Points on a hilly landscape, in no order, each with its height.
From any point a climber takes the steepest step (rise divided by distance) to one of its 2 nearest points. It stops when none of these is higher. Distance is the straight distance between rows; heights are no part of it.
k_300 height 159: [ 95 158 187 120 131 106 120 135 134 109 139 125 121 162 144  68 125 107
 165 102  71 137 155 117 125 105 149 150 139 106 121 108 152 108 133 111]
k_143 height 569: [133 101 151 124 109 130 133 167 166 116 106 170 182 110 105 153 154  71
 132 126 165 173 100  90 172 149 103 147 164 167 139 105 133 132 103  88]
k_70 height 349: [198 131 100 139  74 139 147 150 142 157 127 100 111 159 144 189  92 123
  32 114 165 114 159 157 122 114 121 126 131 119 101 118 116 108 115 139]
k_759 height 409: [142 105 102 105 129 101 159 119 130 111  85 145 208 129 174 142 126 147
 131 133 151 129 132 160  49 115 157 116 155 154 118 147 162 107 163 162]
k_960 height 102: [148 123 106 145 122  93 135  94 145 115 131 106 154 154 148 125 162 127
 138 116 122 134 106 157  57 134 141 128 120 141  94 132 168  95 149 158]
k_545 height 352: [170 151 121  93 117 133 159 133 117 143 151  80  77 146 131 165  84 142
  66 121 138  99 170 183 146  93 145 149 135  93  94 160 140 121 143 128]
k_941 height 534: [109 116 160 119 116 124 114 136 145 105 104 178 159 130  84 123 159  71
 163 124 147 164 118  88 116 144 108 154 168 168 159  95 120 120 109  88]
k_124 height 430: [108 101 127  95 146 110 135 147 127 121  75 140 232 112 195 140 109 148
 152 131 148 135 141 129  80 105 165  87 164 156 145 130 166 139 171 151]
k_563 height 516: [108 171 119 157  97 127 106  77  46 142 165 163  85 137 118 111 133 157
 153 182 134 163 125 132 105 100  93 148 142 141 143 137   4  61 142  82]
k_180 height 484: [ 91 111 150  97 157 137 102 158 110 118  90 158 168  94 132 147  89 118
 161 121 131 127 140  83 141 125 155  97 167 146 169 128 132 162 153 122]
k_294 height 322: [175  97 113 102  88 114 161 192 150 135 106 115 180 115 157 164  74 124
  68 138 195 158 141 130 158 102 121 124 129 148  96  86 120 151 130 151]
k_674 height 293: [141  98 152  94 100  99 141 187 161 124 103 131 196 100 157 153  92 103
 109 139 176 160 116 112 180 116 127 135 157 148 107  91 146 161 116 136]
k_101 height 529: [ 94 130 166  89 166 127  99 138 121 105 119 145 114 101 108 122 105 112
 167 118 100 109 139  93 143 133 148 126 161 120 163 126 143 168 134 112]
k_794 height 139: [145 114 123 116 110 114 116  90 122 167 160  33  38 136  79 150 156 114
  93 122 113  97 105 173 135 147 154  98  84  87 124 134 124 147  94 201]
k_13 height 244: [ 96 153 161  86 134 123 148 118  83 127 157  93  46 169 132 104  88 151
 138 125 110  81 185 145 147  87 144 132 128  63 143 132 100 156 130 129]
k_811 height 548: [108  88 156 109 155 148 121 168 193 133 139  94 197  80 175 124 145 126
 135 132 108 127 123 118 195 124 160 102 128 118 116 106 199 145 129 140]
k_222 height 571: [ 72 103 182 167 159 162 122 154 144 129 137 103 162 150 173 113 148 137
 136 108  86 120 149 135 150 159 152  86 116 120 133 128 188 141 116 113]
k_823 height 53: [120 146 176 122 121 104 119  93 148 121 176  61  75 112 100 149 150  93
 120 116  89 130  96 158 186 147 140 127 116  94 111 151 163 115 102 131]
k_29 height 241: [105 102 115 148 151 115 141  96 128 148 172  44 113 166 118 137 151 140
 115 100 108 100 122 186 116 137 157 103  72 113  97 150 160 129 131 170]
k_244 height 302: [107 158 144  79 136 149 130 116 104 129 158 109  35 147 108  80 104 139
 135 139 110  95 161 114 177  90 122 150 109  63 155 110  61 149 104 130]
k_219 height 465: [ 84  94 114  88 172 150  78 178 105 149  71 137 183  91 157 100  89 142
 179 143 110 121 149  87 125 119 186  89 150 135 146 103 154 181 178 162]
k_322 height 521: [114 111 150  81 168 129 108 160 173 129 115 126 195  77 157 110 118 120
 167 136 111 131 104  90 155 125 166 125 147 130 122 106 192 159 132 141]
k_608 height 564: [125  98 145 130  95 109 128 179 181 125 119 130 196 138 153  70 145  90
 141 126 134 169 129 102 142 105 123 130 110 132 102  51 143 121 129 127]
k_84 height 426: [108 159  99 154 138 155 109 110  69 142 145 127  53 139  93 117 119 185
 140 140 101  94 123 137 108 129  76 116 108 106 162 128  66 175 127 114]
k_865 height 81: [ 68 128 151 171 171 117 127  90  94 142 167  83 131 154 144 175 153 160
 117 121  97  99 120 169 104 171 133 100 121 111 140 191 181 161 138 114]
k_161 height 461: [161 141 152 139  74 114 110 122 145 123 135 121  98 158 108 157 144  66
 117 120 131 141 109 133 103 148  94 152 149 122 129 102 116 110 113 119]
k_37 height 509: [172 138 118 151 114 149 132 120 148 143 162  95  75 109 104 180 119 133
  62 126 129 110 121 152 177 151 117 135 124 109 109 162 133 122 104 120]
k_657 height 488: [ 99  81 149 119  93 124 101 192 144 152 106 121 152 155 103  95 143  77
 147 111 153 135 145  87 134 116 111  94 125 123 143  26 116 179 135 133]
k_748 height 187: [142 116 160 102 117 107 145 147 158  98  89 187 197  98 142 140 131  93
 145 164 158 179  96 109 122 141 124 187 168 185 133 116 136 111 119 136]
k_2 height 265: [ 99 121 116 168 155 169 113 140 138 120 108 210 148  94 105  97 170 137
 159 134 121 148 117  77 160 148 110 127 121 170 152 144 112 102 108  72]
k_833 height 331: [126 146  78 155 152 130 159  93 101 127 128 141 138 139 143 131 143 195
 107 136 126 120 127 174  81 123 118 135 110 146  94 198 146 100 151 109]
k_346 height 238: [121 123 143  68 174 111 158 161 151 111 123 145 182  89 173 122  66 140
 137 135 119 135 152 110 185  88 174 128 150 132 113 131 155 137 134 133]
k_402 height 200: [127 134 152 101 148 106 138 151 162  95 106 175 190 100 157 123 110 109
 163 138 124 164 118  93 151 115 141 153 158 158 128 125 150 114 129 117]
k_272 height 344: [200 145  63 123 133 151 121 114 142 150 135 126  75  82  95 142 110 162
  85 150 133 100 101 134 144 133 115 170 111 108  97 146 119 149 106 139]
k_278 height 533: [ 96 129 156 154 158 115  93 103 159 120 156  88 151 132 136 110 180 113
 168 113  64 130  85 138 118 159 154 117 106 131 118 142 189 104 119 141]
k_513 height 451: [115 142 104 155 152 128 115 112  78 118 112 173 114  90 115 147 114 182
 138 147 117 128 130 122 118 133 115 106 145 143 153 187  88 133 146  88]
k_131 height 156: [163 106 123 142  82 120 133 143 108 153  69 179 152 127 139 177  69 116
  81 172 191 146 153 118  95 126 134 164 177 162 162 131  63  88 107 149]
k_30 height 362: [119 150 143  92 160 136 124 105 102 115 147 138  60  78  93 113 111 167
 136 166  95  96 133 115 182 113 138 150 133  80 145 165 112 174 121  97]
k_632 height 348: [155 129 113 105 119  89 109 110 112 111  77 145 152 117 130 139 122 125
 162 141 135 118 111 130  20 140 147 152 161 143 146 134 139 148 158 179]
k_843 height 481: [100 180 144 130 109 129  94 111  77 133 156 157  73 147  88 111 134 120
 162 158 109 160 129 131 127  96  82 161 156 136 156 115  17  86 123  74]
k_896 height 337: [142  85  96  82 154 121 153 143 187 138 149  70 180  97 153 125 136 135
 111 126 123 116 108 158 153 103 175 106 110 121  69 121 185 124 145 179]
k_290 height 520: [111 126 163 137  99 120 148 149 118 125 113 153 152 167 143 109 110 100
 126 100 158 168 176 105 146  96 112  98 143 139 149  95  91  92 132 102]
k_550 height 301: [158 129 110 142 107 134 157 136 102 142 133  93 101 172 140 185  92 152
  51 104 146 103 170 182 114 118 127 108 137 108 113 156 131 117 135 120]
k_334 height 419: [ 60 163 146 169  98 114 173  62  79 136 136 141 150 158 167 128 160 162
 100 128 176 135 155 175  62 176 108 109 117 143 107 182 166  88 120 100]
k_405 height 526: [107 108 156 103 158 174 137 136 155 117 140 106 101 114 132  98 125 139
 134 128 111  92 149 103 193 132 166 122 104  87 135 127 150 168 115 125]
k_644 height 565: [ 99 132 167 163 100 142 166 130 120 124 125 144 167 179 177  94 141 127
 104  97 152 160 177 126 130 119 122  87 120 143 126 131 135  72 127  96]
k_628 height 132: [175 143 114 125 101 131 171 141 186 110 127 156 182 116 157 113 143 102
 121 136 148 186 102 109 163 114 115 175 110 162  86 119 139  79 133 126]
k_485 height 593: [ 97 115 169 161 131 140 142 143 148 130 142 116 183 171 185  87 157 130
 115 102 107 148 146 132 131 127 134  98 120 134 107 128 182  91 125 103]
k_28 height 281: [117 121  92 164 157 174 109 150 136 130 129 180 113 111  80  86 131 135
 163 133 118 138 128  73 174 132 105 130  94 148 151 108  81 123 105  98]
k_157 height 117: [129 122 115 148 118 119 101 143  85 139 107 188 100  99 102 197  76 129
 107 161 162 139 165 111 135 126 114 130 185 154 167 164  43 106 114  89]
k_239 height 425: [ 83  96 180 169 125 170 135 124 132 123 160  71  90 154 118 171 143 109
 106  98 126 100 144 136 206 171 120  86  99  99 152 137 139 167 100 115]
k_803 height 391: [143 109 140 117 112 119 113 137 108 116  63 190 167  90 122 165 117 106
 129 168 170 147 116 110  71 158 129 169 183 180 179 138 106 128 126 147]
k_412 height 450: [100 181 168 124 126 124 103 112 107 107 156 165  84 119  75 106 137 111
 158 148  87 154 126 112 154 107  93 172 159 138 149 132  80 112 126  39]
k_332 height 371: [157 122 125 137  98 104 110 105 102 124  60 177 146 104 124 148 132 126
 122 181 146 127 120 136  18 157 135 186 176 158 167 141 113 111 132 177]
k_511 height 492: [ 97  92 140 113 146 160  97 174 140 141  94 119 176 106 157  97 124 132
 156 126 106 121 141  96 139 130 159  92 130 117 137  93 176 178 157 145]
k_327 height 442: [144 152 115 106 166 142 113 107 163 110 158 137  97  58  98 114 144 143
 138 149  98 110  83 107 184 138 130 166 114 106 110 156 159 144 116 110]
k_966 height 448: [ 91  90 127 122 117 159  87 169 112 153  99 148 134 151  73 108 140  84
 166 108 146 128 143  70 124 139 114  99 142 147 174  56  95 177 134 118]
k_204 height 530: [102  98 153 122 101 107 116 189 155 140 109 150 174 156 107  66 136  79
 160 124 139 174 150  81 137  99 115 133 130 143 137  29 103 124 115 114]
k_407 height 288: [141 120 140  89 123  97 121 142 148 112 110 126 158 113 137 140 105  96
 150 119 137 129 111 109 102 130 144 142 157 135 129 103 150 154 142 143]
k_411 height 312: [148 109 101 119 150 137 145 112 174 120 157  81 137 111 127 121 142 141
 111 107 110 111 105 145 167 131 160 118  93 110  87 131 169 124 126 156]
k_778 height 213: [171 141  53 121 118 137 100 136 107 142 112 148  90 136  98 121 108 138
 141 140 151 112 119 113  74 116  99 135  98 130 141  84  49 147 118 175]
k_588 height 403: [113 112 114 125 141 155 109 152 106 134 112 146  95 127  91 128 106 118
 146 109 142 109 148  89 144 132 108  97 132 122 172  96  83 172 126 122]
k_900 height 512: [118 143 141 148 130 167 117 125 109 128 145 129  49 112  87 164 119 139
 107 129 125  97 139 130 179 151  83 126 131 100 156 148 107 175 107  79]
k_253 height 579: [144 124 130 136 136 159 125 137 146 124 136 132  98  89 100 175 118 129
 100 119 131 113 114 121 183 159 109 121 133 114 138 149 140 158 114 102]
k_112 height 92: [128 139  95 162 142 100 131  74 137 140 166  81 137 158 126 116 178 143
 134 123  98 135  78 186  77 130 136 144  81 144  69 166 166  84 146 151]
k_403 height 394: [130 117 122  91 148 110 106 112 114 131 122  94 110 109 123 152 122 133
 141 114 119  87 119 139 105 144 159 111 153 100 134 150 172 182 153 161]
k_590 height 84: [112 138 117 155 164  90 111  70 126 141 160  78 128 111 108 153 173 145
 133 138  73 135  63 203 103 150 135 128 102 133  91 195 187  99 128 144]
k_280 height 452: [105  85 126 106 135 108 113 167 116 134  73 158 214 105 166 126  84 131
 160 139 153 152 146  90 119 108 154  95 150 163 144 107 117 148 159 148]
k_918 height 404: [169 140 118 130  81 122 135 140 127 135 127 109  97 169 130 159 112 106
  87 104 147 116 140 145 101 126 112 118 138 109 125  97 109 132 119 137]
k_484 height 332: [170 118  93 147 102 154 148 157 148 137 121 149 130 148 122 128 128 111
  99 115 170 145 132 111 154 122  76 110  99 133 125  81  82 124 109 123]
k_543 height 440: [157 119 104 107 108  76 155 129 103 115  87 150 172 143 162 125  83 128
 136 151 166 159 156 135  62  93 164 149 149 148 132 123  92  87 152 184]
k_227 height 527: [ 82  93 184 134 129 136 130 166 143 124  96 159 202 117 177 137 141 110
 131 118 140 150 152 109 151 128 127  66 173 145 155 123 163 127 132  86]
k_169 height 272: [107 130 113 163 176 166 138 141 136 112 126 162 140 109 139 114 130 168
 127 121  99 124 137 111 164 134 125 107 109 143 136 156 141 132 127  97]
k_805 height 387: [156 157  80 130 138 146 120 102  96 141 141 124  55 109  95 128 115 188
 114 152 109  95 116 149 124 125 104 148 114  95 126 147  94 162 129 125]
k_506 height 112: [149 131 110 122 139 116 142 122 165 104 116 143 176 122 154 105 146 133
 148 122 120 144 110 125 100 118 140 147 122 142 103 135 160 102 144 137]
k_457 height 502: [104 127 177 134 125 114 135 127 129 101 109 151 179 128 173 170 140 119
 126 116 136 128 136 139 110 145 130  83 178 137 151 162 179 121 138  90]
k_685 height 411: [157 112 129 119 108 102 151 134 113 106  70 181 188 106 169 157 102 131
 115 164 170 164 139 131  82 131 152 151 171 169 150 149 121  93 133 158]
k_734 height 416: [132 144 192 112  89 107 142 143 139 107 114 163 138 146 118 154 126  59
 114 121 154 175 136 115 146 130 108 159 184 142 146 119 121  96 112  79]
k_729 height 412: [117  86 147 136 112 143 156 129 130 129 157  42 107 162 136 175 125 121
  85  93 138  99 154 168 169 138 153  69 103  90 129 120 154 160 126 150]
k_766 height 138: [152 118 121 123 106 115 138 160 104 132 100 172 140 117 137 183  58 122
  97 141 184 161 163 114 143 113 130 122 168 154 152 138  68 103 115 119]
k_489 height 94: [ 79 121 117 171 150 115 130  73  84 168 178  51  89 154 109 181 145 164
 100 132  95 104 110 199 103 163 131 114  87 104 118 184 159 162 126 137]
k_396 height 606: [107  99 162 123 148 155 135 185 168 130 114 169 177  90 115 156 139  97
 136 118 148 153 117  85 228 138 110 118 158 155 142 106 153 153 112  73]
k_852 height 357: [126 104 141 154  93 115 151 131 116 137 160  52 109 200 149 161 135 113
  83  78 141 107 149 172 110 136 130  65 108 107 120  94 137 140 136 157]
k_148 height 580: [100 157 105 168 140 131 115 111  81 141 142 133  98 186 136  62 134 166
 152 117 105 131 154 131  80 106 102 123  87 130 135 123  73  97 128 136]
k_662 height 443: [132 135 109 169 124 122  99  93 136 120 154 109 100 137  91 125 177 123
 144 119 107 115  75 132  95 167 102 130 100 132 121 132 138 137 122 129]
k_790 height 299: [128 125 113 180  86 127 112  97  95 142 118 123 107 166 122 155 171 133
 110 109 154 105 114 145  41 181  93  85 126 139 143 138 120 149 123 138]
k_743 height 474: [101  88 158 118 135 164 141 125 160 118 151  66 115 108 133 161 136 121
 111 111 124  99 134 134 203 149 164  89 111  89 137 142 163 164 115 134]
k_764 height 460: [110 148 122 172 135 152 108 106  74 135 145 128  71 126  96 158 138 173
 115 139 106 100 112 145 118 166  85 114 125 114 149 166 115 183 128  88]
k_848 height 262: [147 142 158 142  70 138 150 105 106 140  92 186 130 136 122 121 149  85
 104 163 202 174 156 131  94 139  91 177 167 162 161 108  61  43 105 142]
k_642 height 576: [135 181 109  92 131 118 111 105  92 130 155 125  58 117  84  76 109 158
 164 158  87 114 116 121 126  91 108 175 124  97 129 113  78 141 130 120]
k_96 height 158: [161 110  95 125 107 125 142 163 139 127  98 185 166 128 115 119 115 101
 131 150 194 182 114  87 139 113  94 153 116 174 135  73  61 102 106 139]
k_859 height 72: [113 156 150 148 138  96 110  82 114 136 171  69  86 121 102 145 160 131
 135 129  69 125  79 179 133 151 132 134 107 105 108 165 160 123 121 138]
k_634 height 479: [116 128  86 120 193 132 125 134 130 121 118 151 145 102 142  80  99 180
 164 132  86 117 142 115 120 100 171 132 112 129 117 151 130 123 144 142]
k_400 height 438: [163 154 132 118 125 135 137 117 120 140 154 110  70  99 119 181  95 157
  63 147 117  97 141 169 174 123 144 152 151  84 104 183 147 137 121  96]
k_914 height 212: [ 81 152 164 116 149 110 153 127  84 133 153  86  87 190 154  80  95 152
 146 112  79 101 197 165 117  76 164 138 116  92 120 139 138 130 153 129]
k_415 height 464: [128 162 180 126  99 103 137 141 106 111 126 147 112 160 136 148 101  92
 118 113 134 153 165 127 131 105 113 128 163 121 148 129 107  98 133  91]
k_793 height 315: [128 137 104 177 115 125 133  78 100 130 123 133 130 146 138 138 171 167
 114 130 141 121 113 159  55 171 109 111 113 145 121 175 142 123 131 121]
k_757 height 173: [165 118 104 111 119 113 134 148 147 110  93 178 169 104 122 112 111 113
 157 155 158 163  98  89 115 126 124 174 124 172 127  99 107 126 123 151]
k_285 height 405: [118 150 127 113 166 158 108  99 129 113 162 129  66  78  80  80 150 173
 161 164  75  91  95 105 164 135 130 166 102  91 134 152 133 165 121 108]
k_92 height 255: [ 85 109 119 154 179 168 113 141 139 124  97 217 188  76 158 108 149 157
 161 147 121 144 130  83 149 145 138  92 142 185 152 166 130  96 122  87]
k_360 height 378: [120 142 117 103 162 159 103 100  86 128 126 132  63  66  92 139 126 180
 138 164 101  75 105 118 150 147 136 129 137  94 151 176 136 208 140 114]
k_370 height 444: [ 80 179 171 157  85 117 170  82  71 118 117 166 136 152 162 114 150 144
 118 133 169 152 169 158  92 144 114 115 142 146 130 178 127  64 123  91]
k_507 height 191: [175 133  65 129 100 141  84 139 108 164  80 162 100 123  99 164  87 131
 113 163 166 106 128 108  64 134 111 153 139 151 153 100  44 148 110 169]
k_920 height 482: [129 174 116 159 112 119 121  98  58 133 140 166  89 122 113 140 118 177
 128 170 113 148 128 142 111 114  94 131 145 134 138 166  60 102 133  82]
k_969 height 12: [108 105 195  73 136 116 119 129 174 119 158  81 133  94 133 136 135  77
 131 117 117 126 110 115 206 134 166 112 141  86 129 108 182 147 113 139]
k_387 height 111: [110 128 125 147 126  99 104  80  94 177 160  39  54 129  74 174 145 142
 104 127  87 102  94 205 102 160 144 104  93  98 122 171 143 148 109 173]
k_309 height 32: [104 107 187 119 123 132 116 115 170 119 169  68  91 128 107 115 158  82
 139 110  97 111 114 118 193 146 152 122 105  82 130 106 153 138  94 142]
k_154 height 511: [117 108 145 145 148 139  87 139 193 124 143 112 168  97 126  99 182  98
 165 121  84 144  68 105 158 158 143 114 103 136 122 102 188 120 116 140]
k_652 height 480: [157 130  88 110 112  93 134 130  99 133 106 137 122 161 143 121  83 125
 140 123 152 129 159 127  66  89 133 128 130 132 137 100  67 112 143 172]
k_486 height 308: [192 144  63  95 133 154 130 115 148 135 155 116  69 106  89  93 128 140
 113 142 149 104  98 102 163 123 113 167  72  96 102 109 103 148 104 159]
k_203 height 347: [162 139  68 147 152 149 176 109 150 124 148 126 153 134 150 124 160 180
  95 126 120 129 106 163 123 116 123 155  88 159  68 185 157  71 154 117]
k_372 height 574: [111  88 141 142 145 164 128 181 187 134 127 144 194  82 153 125 152 119
 128 130 119 144 114  98 211 139 126 102 127 138 125 103 173 146 122 101]
k_371 height 414: [167 131  75 153 116 150 109 129 155 129 144 119 102 137  97 108 167 120
 136 116 132 114  86 110 117 147  99 122  76 125 114  85 113 143 120 150]
k_216 height 535: [128 158 102 133 103  99 129 114  84 134 126 125  96 198 143 105 127 138
 144 113 127 118 153 153  48  97 102 116 119 123 139 110  62 105 141 157]
k_428 height 285: [137 148 179 136  67 133 175 109 128 114 106 181 150 132 141 114 165  82
 112 139 190 188 147 131 128 143 103 166 159 163 135 126 115  42 117 113]
k_145 height 471: [115 133 155 153 126 112  92 101 133 111 135 121 131 118 119 153 168 101
 148 111 106 130  86 125  95 173 116 115 150 137 142 150 160 136 132 115]
k_32 height 417: [112 135 108 124 173 149 111 119  79 124 109 147  90  88 117 156 101 189
 134 134 109  88 146 126 130 132 134  97 141 115 159 180 120 183 157 117]
k_17 height 475: [116 155 171 159 100 106 139  93 110 108 123 149 142 141 154 153 162 132
 109 128 142 140 130 156  95 161 109 115 163 138 131 182 157  93 124  89]
k_690 height 382: [168 124  99 103 115 103 174 135 120 123  96 131 173 141 171 172  93 147
  85 131 154 132 160 177  76  93 160 144 164 144 104 167 148  84 155 144]
k_784 height 374: [150 147 160 126 111 138 142 142 163 113 145 145 113 127 107 139 137  75
 115 114 136 162 120 105 188 132  90 156 141 131 121 113 125 113 103  76]
k_638 height 410: [122 104  97  85 172 113 129 125 133 133 102 103 180 126 157 114 111 149
 167 114 118  93 128 141  62 102 185 105 140 125 111 127 184 154 180 175]
k_995 height 240: [172 143  51  72 139 125  93 126 109 144 118 136  85 104  88 100  96 143
 150 145 153  94 105  94  82 121 133 157 108 120 128  94  84 173 122 191]
k_468 height 510: [123 142 128  83 157 110 127  90 120 120 152  88  69 115 112 103 124 151
 145 140  96  82 120 146 124 116 168 152 129  67 115 146 157 163 136 136]
k_765 height 383: [110  75 101 128 161 143 126 141 140 146 113  82 167 147 161  87 136 160
 144 107  98  93 141 154  86 116 181  92 102 114  98 109 179 149 165 171]
k_144 height 242: [ 94 125 126 144 156 134 168 131 103 133 144  94 122 196 159 100 110 172
 115  99 105 103 183 163 111 100 148 120  97 110 110 141 141 124 149 130]
k_653 height 201: [126 156 132 152 110  92 129  89 126 140 178  55  85 190 121 112 160 109
 132  97  99 120 105 169 103 123 125 141  86 107  91 124 145 107 139 156]
k_597 height 446: [133 108  76  84 192 121 141 118 130 136 114 117 135 123 134  66 104 173
 162 125 101  84 141 146  83  91 183 137 106 106  94 135 160 139 158 171]
k_365 height 235: [175 158 109 131 124 134 125 132 136 126 105 181 118  72 117 180  87 147
  97 169 124 136 125 121 142 133 122 172 161 142 125 180 116 121 113 103]
k_336 height 220: [113 126 108 179 131 125 130 100 130 143 174  63  96 194 122 101 166 131
 124  99 107 100 116 157  94 144 120 109  58 114 107 100 130 139 125 167]
k_696 height 320: [134 126 139  71 117 100  86 139 110 120  82 142 136 113 107 148  97  94
 159 137 139 120 113 103  64 147 145 157 176 159 159 110 128 178 145 157]
k_719 height 359: [142 123 123 183 105 156 141 130 142 128 147 125 116 167 127 132 154 112
  91  94 152 138 127 124 159 147  73  96  98 135 131 110 110 119 109  99]
k_155 height 559: [112  95 171 127  95 107 132 158 147 115 107 132 185 143 154 145 136  91
 129 100 150 151 138 117 124 127 120  89 155 128 137  93 155 142 143 113]
k_503 height 304: [143 107  83 141 140 165 136 168 142 133 118 165 127 116  98 116 104 125
 127 123 161 140 141  76 193 116  97 112 101 138 149  83  67 134 106 124]
k_746 height 339: [137 144 140 144 104 144 129 136 141 125 128 162 118 167  93 108 157  72
 135 108 150 160 133 101 147 121  75 147 130 144 139  89  85  98 105  87]
k_870 height 171: [160 132 118 130  98  97 119 106 139 142 161  62  71 145 107 149 141  94
 105 106 119 111 107 164 117 140 135 120 109  99 105 115 135 127 113 175]
k_744 height 363: [178 144  74 160 103 147 163 108 156 123 136 138 143 145 142 114 172 137
 102 124 150 156 107 138 110 128 103 147  85 157  85 148 124  73 135 135]
k_249 height 186: [114 171 149 106 133 123 123 132 112 129 150 116  89 169 137  56 104 115
 160 108  87 126 170 113 138  72 135 152 114 106 124  96  94 101 139 135]
k_404 height 552: [ 63 123 185 158 191 144  92 119 136 136 154  89 146 132 166 119 163 136
 165 123  58 106 124 141 125 172 162 103 120 121 130 160 206 142 120 123]
k_792 height 483: [142 123 120 115 151 139 105 136 180 114 145 131 141  76 107 126 149 106
 148 125 114 130  71  96 173 160 132 143 117 139 121 117 167 140 118 128]
k_756 height 216: [134 155 114 130 127 128 156 124 108 129 140 115 116 177 143  86 110 144
 133 104 117 131 166 140 118  77 135 133 104 123 107 121 109  99 155 135]
k_623 height 508: [128 202 158 109 115 119 121 113  98 124 157 127  64 137 104  97 121 123
 151 136  88 139 128 131 140  91  99 177 134 107 124 123  95 113 142  90]
k_364 height 517: [142 160  96 118 157 117 126 115 125 112 127 145 101 112 107  87 109 163
 161 136  96 122 126 116 120 106 129 158 110 123 117 137 112 125 141 130]
k_258 height 360: [114  75 114  90 163 132 134 148 178 141 137  65 170 121 166  75 136 143
 142 131  96 105 139 160 133 101 197 118 102  93  70  95 200 126 142 177]
k_976 height 547: [ 97 174 101 161 114 117 109  77  46 144 148 147  96 161 126  80 141 184
 165 161 112 140 126 137  68 106  97 133 112 134 140 139  41  90 143 118]
k_263 height 311: [139 174 164 143  77 153 152 116 122 131 132 161 119 170 130  97 164  82
 129 115 176 184 147 121 133 111  74 158 124 153 130 119  81  50 121  95]
k_546 height 351: [159 101 106 101 112 106 163 166 136 123  93 138 193 114 172 171  77 140
  90 132 165 148 145 138 120 104 147 124 151 147 114 128 135 128 144 147]
k_973 height 384: [197 131  74 161  90 126 132 115 168 133 142 101 117 145 123 135 160 105
 103 120 143 138  95 144 107 137 115 131  85 141  80 102 119 101 117 158]
k_289 height 501: [132 120 159 150  94 120 122 119 154 108 120 152 148 134 119 140 178  78
 130 121 145 155  97 117 110 164  93 131 149 150 139 126 141 102 112 103]
k_6 height 345: [127 135 141 118 124 106 110 133  98 118 117 129 100 126 119 161 105 127
 131 109 122  99 142 135  96 140 128 112 162 111 152 143 127 165 138 119]
k_129 height 358: [109 139 119 121 144 150 109 130  92 130 142 136  54 128  89 122  91 136
 145 131 124 104 155 109 168 107  96 116 123 100 171 108  40 152 115 119]
k_46 height 317: [137 121 116 180  84 124 130 115  97 148 145  84 104 195 139 168 149 128
  70  95 161 110 137 173  66 163 101  78 107 126 122 125 121 129 120 143]
k_51 height 145: [168 139 105 140 100 148 160 141 153 124 114 189 150 125 129 112 138 107
 123 139 169 188 125  96 157 112  92 157 117 169 120 117  85  67 115 111]
k_874 height 217: [ 96 117 156  98 166 108 131 169 136 112 116 180 179  92 160 125  72 118
 163 140 121 156 157  79 185  99 167 124 166 157 140 128 118 109 123 103]
k_199 height 445: [142 100 108  66 173 123 128  96 142 137 144  82 106  92 120 125 130 142
 129 135 122  83 106 146 136 127 181 132 130  84 113 160 182 164 136 174]
k_687 height 600: [106  80 158 126  99 106 106 190 177 135 107 131 216 109 144 120 159  84
 141 125 158 162 111 104 162 128 117 114 141 143 127  66 164 158 139 115]
k_875 height 172: [175 110 110 136  86 134  95 153 124 164  54 175 139 127 101 181  78 107
  96 174 185 113 124  99  86 138 125 176 163 171 158  97  70 134  94 165]
k_713 height 274: [170 128  73  75 135 144 112 128 136 142 142 116  81 113  89  75 131 125
 136 132 154  83 100  90 123 132 133 146  78  96 130  76 108 181 112 184]
k_737 height 289: [130 132 111 133 168 167 148 136 177 116 147 129 137 105 140  99 137 154
 132 122  91 116 122 118 188 127 146 144  95 124 104 141 166 118 129 118]
k_949 height 594: [ 89 142 182 105 151 126 117 119 128 108 147 105  88 125 118 106 120 123
 154 118  83  87 145 119 146 128 157 130 134  85 138 131 156 166 131 113]
k_91 height 122: [178 134 107 138 121 118 152 111 188 106 132 138 180  95 156 138 170 114
 123 139 129 162  77 134 125 140 130 164 121 157  93 151 169  76 130 141]
k_533 height 388: [ 98 125 171 198 117 157 145 123 130 131 175  92 104 192 128 150 161 105
  88  90 136 136 135 140 184 165  83  92  97 118 138 131 132 125  99  91]
k_71 height 264: [141 116 156  73 124  93 150 161 152 113 116 117 179 121 164 123  82 108
 129 119 144 142 142 113 152  95 154 134 149 119 111  96 161 140 138 145]
k_267 height 254: [147 138 102 123 167 149 142 139 144 109 118 185 147  71 140 157 110 155
 118 137 122 139 122 105 174 126 117 134 139 153 129 172 126 126 122 101]
k_481 height 263: [124 122 109 149 143 123 155 116 109 133 151  85 123 176 146 149 129 158
  97  99 123 104 144 176 102 127 131 106 108 119 104 161 161 126 149 127]

For each start below, name the point where the climber stops.
k_267 => k_642
k_507 => k_253
k_407 => k_148
k_92 => k_642
k_674 => k_949

Call two points neighbours if one is among the 2 nearest of the other. Go from one point of each pair to the other, from neighbour to neighbour, staying as high as possible. Name the lowest point that can't be avoided.
k_687 / k_148 => k_300
k_396 / k_253 => k_550
k_253 / k_148 => k_71
k_485 / k_642 => k_30
k_687 / k_481 => k_914
k_148 / k_642 => k_412
